Each row is a point on a landscape with many peaks, with its height.
From any point a climber takes the steepest step (rise divided by distance) to one of its 2 nearest points. It stops when none of these is higher. Distance is the straight distance between rows; heights are no part of it.
Mit: [  5   3  -1  -1  -4  28   3 -25   2 -10  -1  19   2  -6   1   5 -11  -7
  20   1]  (h 361)
nul: [ 30   5   9  -7 -20   4 -36   8  15   6   0   0 -11 -10 -21   0   4   4
   4  -6]  (h 140)
kogup: [ -2  16   6  -5 -18 -21   8  -7  -3  -4  -4  19   7   5   2   1  14  26
   6 -18]  (h 346)
rem: [  4 -34   6 -28   7 -21 -13   1 -18 -11  -4   1  -8 -10 -15 -12 -22 -19
  -5   3]  (h 384)
gim: [  1  13 -11   3  13   6  23 -12   1  -7   5  -1   3   2   7  10  24 -21
  21  17]  (h 71)
pab: [  3  -4  -2  -6  -1  -6   4 -20   4  -9  -9  18   7  -5   6  -8  -2  10
   5  -4]  (h 399)
luzu: [ -3 -13 -25  18   7  23  -1 -13  -4  -2  -5  16 -16  -3  14  13   2  10
   1  21]  (h 322)
Rol: [ -9 -16  12  -1   8  -6   0   6 -24  19 -10  21 -31  19   2 -23 -27  18
  -5 -12]  (h 83)
rupu: [ -9 -15 -18   2   6  -4   0   3   6  -2 -21 -29 -11   0   0 -12  -8  13
   6  -2]  (h 521)
moge: [ 13   1  11 -12 -21 -39   4   0   0  -5  -9   8   1  -5   1   4   7  20
 -19  -9]  (h 383)
gepa: [-12  13  -2  14  -4  -3   5  -3  10   1   5   4   0  23 -10   0  13  44
  25 -13]  (h 328)
dev: [  9  -7  15 -16 -19  -8  16 -12 -20 -18   4   4 -14   3  -1  24 -24 -20
  -3  -3]  (h 351)
ladiz: [ -5  -5  -3   8  18   0   4  -8 -24  11  10   7   0   6 -17  -6   1 -11
  26   4]  (h 84)
Relor: [-19   1  10 -10 -19  -1  30 -12 -10  -2  -8  10 -30  27   4   1 -16  29
   8 -27]  (h 436)
genu: [ -5   7   1  12  26   8  -1   5 -13  26 -14 -17  21 -20   2 -27 -23 -12
  -6  -9]  (h 155)
noni: [  8 -15 -18 -10  -7   1 -13  12  18 -20   1   5 -14  -4  24  22  18 -12
 -25  26]  (h 514)
ner: [ 11   1  -8  11   4  20   7   0   4  12 -22  20 -15  -9  -6   2  -9  19
  23   7]  (h 218)
Mas: [-10   2  -6  11  13  20  -4   0 -11   5 -12 -12   8  -2   7  -9 -32 -15
  10  -6]  (h 167)
gon: [ 14  -1 -13  -2  -2  10 -14   2  22  -2  16  10 -19  10   3  19  40   7
   0  26]  (h 219)
Bilo: [  7 -16  -3 -21  12 -19   5   4   9  -7 -12 -24   2  -7 -14 -11   1   2
   6  13]  (h 574)
zire: [ -9 -10   9   4  12 -30   8  29  -7   7   9  -9  22  16 -15  -3   5  11
   6  14]  (h 268)
kaga: [ -5  -1 -19  18   0  47 -16   3  12   9   2   1 -28   5  13  19   4  14
  -1  18]  (h 280)
sabu: [-12 -17 -14  18   4 -10  -9  33 -17  16   0 -19   1   2  -9  -2   0  -7
  -1  12]  (h 210)
vin: [  4 -11  19 -14 -20  15  16 -18   1  -2  10  -1 -35  17 -34   6 -29   9
  16 -11]  (h 141)
Siv: [  8  -1   4 -14   4  -6 -20   6   7   6  11 -18  29 -23  -8 -20  27 -34
 -12   4]  (h 265)
medi: [ -2  11  -4  11  -4  -5  -1   7 -14  -2  10   7  15  -5  26  14  13 -31
 -23   8]  (h 349)
vavel: [ 11  40   8   1  13  32   4  -9  24   2  19  11  -2   7  16  15  19 -28
  -1  -2]  (h 88)
lomo: [  7 -17   5 -22  -2  -5   1 -17 -17 -12   1   6  -6  -2  -9   2 -14 -23
  12  -1]  (h 372)
nel: [ -3  30   6  22  -5  29  23 -18  -1   8   4   9 -23   4 -10  17  -7  24
  14 -18]  (h 169)
big: [ 12  17  -9  16   1   7   4  18  -2  24 -10  16 -15  -8 -16   4  22  17
  19   6]  (h 259)
luraz: [  4   4  -7  -6  -3 -18  10  -3 -13  12 -20 -19   2 -31  10 -10   7 -19
 -24  -8]  (h 65)
Velo: [-10   3  -8  16   7  34  -6 -24 -13   9   5  -9 -16   5 -12  -3 -16   0
  24 -17]  (h 105)
taba: [ -4   0 -11   3  -6  56 -18  -3  39   1  13 -17 -27  13  -4  12   4  11
   8   8]  (h 257)
mifar: [ -5 -18   7   0  21 -12  13 -12 -14  13  -2   2 -41  26  -9 -19 -11  16
   2  -6]  (h 106)
Sut: [ -7  21  -5  18  -4  10 -27   0  -2   1  21  12  22   0  29   2  18 -24
 -26  -6]  (h 317)
nav: [ 14 -11   4 -20   8  -4 -17  25   8  -6  -5 -15  21 -22   6  -4  -7 -27
 -22  18]  (h 650)
Bagun: [ 26   9   4   1 -23 -12 -19  -1  -1   7   3  17 -11 -13 -10  10  21   8
  -7  -2]  (h 159)
zaz: [ 18  -6   7 -14 -12 -27  -9  -1  28 -24  -4 -11   2  -3   3   5   4  16
 -19   2]  (h 450)
rez: [ -7  14  15   8 -14  26  24 -26   5   3  17  -7 -26  16 -27  10 -23  19
  12 -20]  (h 153)
rav: [-11  -2   1  18  30   5   8 -19  -4 -15  10   9  26   8  19  -2 -21 -16
  -3   9]  (h 123)
beso: [  8  20  17  -1  -9 -16   8  21  14 -10  -1 -18  12  11  17  16  -7   4
 -19   1]  (h 443)
lopu: [-17   3  -6  23  13  -2 -10  26  -5   6   9 -16  25  13   7  -3  -3  -4
   0   5]  (h 194)
pef: [ -1  14  -2   6 -11  55  -5  -8  11  -1   5   7  -6  -2  -7   9 -12  -7
  26  -4]  (h 341)
lan: [ -2  -9  -2 -11 -25 -23 -17   7  -9 -18  -4 -21  -6  -2   6   9  -8  -5
 -19 -13]  (h 454)
sigop: [  7   2   6  -4  -1  -2 -32 -11  -2   7   9   2  34 -23 -11 -26  12 -23
  -5 -14]  (h 275)
takef: [-18 -41 -24  -8   6 -19 -12   6  -8 -11 -10  -9  -1 -20  -3 -13   5 -10
 -13   8]  (h 410)
fefi: [-30 -14   0 -23 -26 -23  -6  12 -30  -7  -2  20   7  16   2  -4   3  10
  10 -18]  (h 455)
Muzuv: [  5  12  -5   4  14   2  10  -5 -12  11  -3 -10   5 -13  -4  -8   9 -25
  11   2]  (h 73)
viful: [ 10 -10  -4 -20   0   0 -21  28  21 -10   2   8  14  -7  14   6  15 -24
 -18  26]  (h 602)
kifub: [ -3   2 -13   9   8  14 -21 -19  -3   7   0 -19  -2  -5 -11 -21  -1  -8
  15 -16]  (h 115)
seme: [ -3 -13   3  -8  28 -23  20 -15  -4   9 -13  -9 -13   4  -1 -28  -7   8
  -6  -5]  (h 87)
buk: [  2  18  -6   0  16  18   4  -8  25 -12  18   1   9  13  18   9  28 -21
   6  14]  (h 80)
sim: [  6  18   1   7  -4 -11   8  34   7  19 -11  -9  -5   4 -17   1  17  25
  17   2]  (h 308)
fisa: [  9 -15  11  -6   1  -1   6 -10 -18  11   1   4 -38  14 -24   2 -17   8
  16  -3]  (h 127)
kero: [-21   9   1  -6 -27 -24   0  15 -31   5   6   6  13  11  -6   5  18   5
  17 -18]  (h 402)
vuzi: [ -4 -25   5   9   8 -20  -7  27 -14  31  -6  -9  11 -15 -20 -18   0   1
 -16   3]  (h 227)
Nogig: [ 2 22  5  1  3 -4  2 41 23 14 -6 -3 20  3  3 -3 23 18  5  9]  (h 353)
fum: [-17   6   3  -1 -24   6  13 -16   4  -5   3   1 -18  24 -10   6  -1  43
  17 -27]  (h 369)
mosez: [ -5 -21 -24   0  -1 -15  -9   9  10 -15  -9  -8  -3 -16  13  -2  19  -4
 -25  14]  (h 440)
Gel: [ 11   9   2   3 -10   3 -22  -6  -4  12  -4  -8 -11  -6 -20 -11  -5   6
  13 -24]  (h 126)
zapez: [  7   9   9   3 -22   3  18  -8   1 -14  10  14 -10  13   1  32   0  15
   5   3]  (h 271)
kiz: [-30  -1   0 -14 -14  -3  16  -1 -25  -3 -11  16  -5  21  10  -5 -12  12
  20 -22]  (h 537)
budeb: [ -2  -3   4   7  16 -22  11   1   2   6   6   7   7  19 -15  -8   8  24
  14   3]  (h 294)
mebup: [ 22  31  14  12  13   9  11 -22  17  -8  13  13  10  -2  19  12   8 -16
 -11   4]  (h 98)
sot: [ 10  18   8  14  30   3  16 -25  16  -7   1   9  29  -9  19  -9  -7  -9
 -10   8]  (h 110)
Ledi: [ -5  14   5  13  22  12  12 -27 -13   3  20 -12  -5  17 -17  -2  -4 -10
  30 -12]  (h 95)
budek: [  2   4  -7  -4 -29  -9 -17   1 -12 -13   6   3   0  -7  18  20  13 -17
 -22  -3]  (h 398)
Tobi: [ 10  -1  -6   1  -2  35 -18 -17  26  -3  22  -6 -31   8  -5  19  26  14
   3  18]  (h 240)
Rivu: [  1   7  -9  16  -2  39  27 -12   2   8 -13  10 -26  -2  -2  18 -19  15
  18   6]  (h 191)
puli: [  7   3   4 -23 -16 -29   6   7   3  -3 -17  -1  23 -30  14  -8  10  11
 -34  -6]  (h 513)
Gif: [ -9  -9  -7 -23  -9  -9  12  16 -24  -3 -19   0  12 -15   4   0  -5 -18
   9   7]  (h 464)
baf: [  4  -3  10  -6 -17 -10 -21  11  17 -28   8 -13  10   9  10  13 -12   3
 -18  -3]  (h 512)
bag: [ -5 -11  -7   1  -2   7  10 -21   4 -10 -12  -5 -18   4   4   1 -19  14
   2  -9]  (h 456)
gulid: [ 15  -7  20 -13 -25   2  12 -25  10 -29  13  11  -5   4  -2  25 -25  -6
 -12  -1]  (h 323)
sar: [ -1  30   5   9 -19  -1  10   1   0  -8   7  13   8   8  17  21  16   8
   1  -8]  (h 303)
Daz: [-23 -18  -2  15  39  -9   7 -17 -16   2   9   8  17  13   7 -23 -13 -12
  -3   4]  (h 133)
nizol: [ -8   2   4   2  11 -25  28  11 -19  30 -16 -19   9 -20  -1 -19   4   1
 -20  -8]  (h 51)
Zira: [  3   1  -2  12   5   5 -27 -13   3  -5  13  13  25  -9  12  -9   3 -17
 -15  -1]  (h 293)
gako: [  1  -7  -2 -11   9 -19   8 -20  -9  -4 -12 -22 -10  -9   1 -13 -11 -12
 -11 -13]  (h 76)
mil: [-21   5  -7  13  16  22  -6  20   1   3  -9  -8  33   6  13 -11 -22  -2
  18   3]  (h 179)
Fatom: [  3  28   3  -2 -13  50   8   1  35  -4   1  11  -2   3  12  14  -3  -7
   7  -5]  (h 321)
Tuvi: [-19 -46  -5 -28  12 -25  -8  16 -17  -1 -11  -1  -9  -7 -15 -26  -7   1
  -3   3]  (h 395)
fumu: [ -3   4   4 -22 -18 -20   4  14 -13  -5  -1   2  20  -2  -7   3  15  -6
  15   0]  (h 431)
Gine: [ 20  -3  -2  -2  -8 -13  -3  -2  13 -12   4  22  -2  -2   4  15  21   8
  -6  19]  (h 190)
pev: [ 4 32 13 10  1  7  3 29 25  3  4 -5 11 17 11 11  3 11  1  0]  (h 391)
guzas: [ -5 -22 -30  20   6   2 -12  -2  -2   4  -7  12  -8 -17  12  -3  17   0
 -20  18]  (h 382)
sof: [ 14 -21  -3  -6  27  -3  -8   8   8   0  -5 -18  10 -17 -12 -14  -9 -22
  -2  24]  (h 612)
favo: [ 15  16  18   7 -11  24  11  -2  25 -10   7  18   4   7   4  22 -18   5
   1   6]  (h 296)
rik: [-21 -17   1  16  30  -8  -4   5 -24  22   0 -10  12   3  -4 -29 -22 -13
  -8  -6]  (h 143)
Lumik: [ -3  -4  15   9   6 -29   3  22  -4  22  12 -10  29  -6 -15 -11  21   1
 -13   2]  (h 247)
numu: [ 15  -9  11 -24  -4 -25 -14  22  10 -10 -10 -10  24 -25   6  -4 -12   7
 -36   6]  (h 592)

Two climbers start at each pair of points below. Name the first point that both come to, or write none.
gulid, rez | none
Rol, gako | fisa
luraz, nizol | none

Where does a climber stop that starts at each point below?
Gine | mosez
favo | nav
Muzuv | mosez
sigop | baf
gim | kiz

Call two points neighbours if one is among the 2 nearest of the other. Go from one point of each pair to the other, from neighbour to neighbour, staying as high as possible. Name the lowest point that can't be avoided.
Gif, kiz | kero
mosez, baf | moge
Gif, nav | lomo
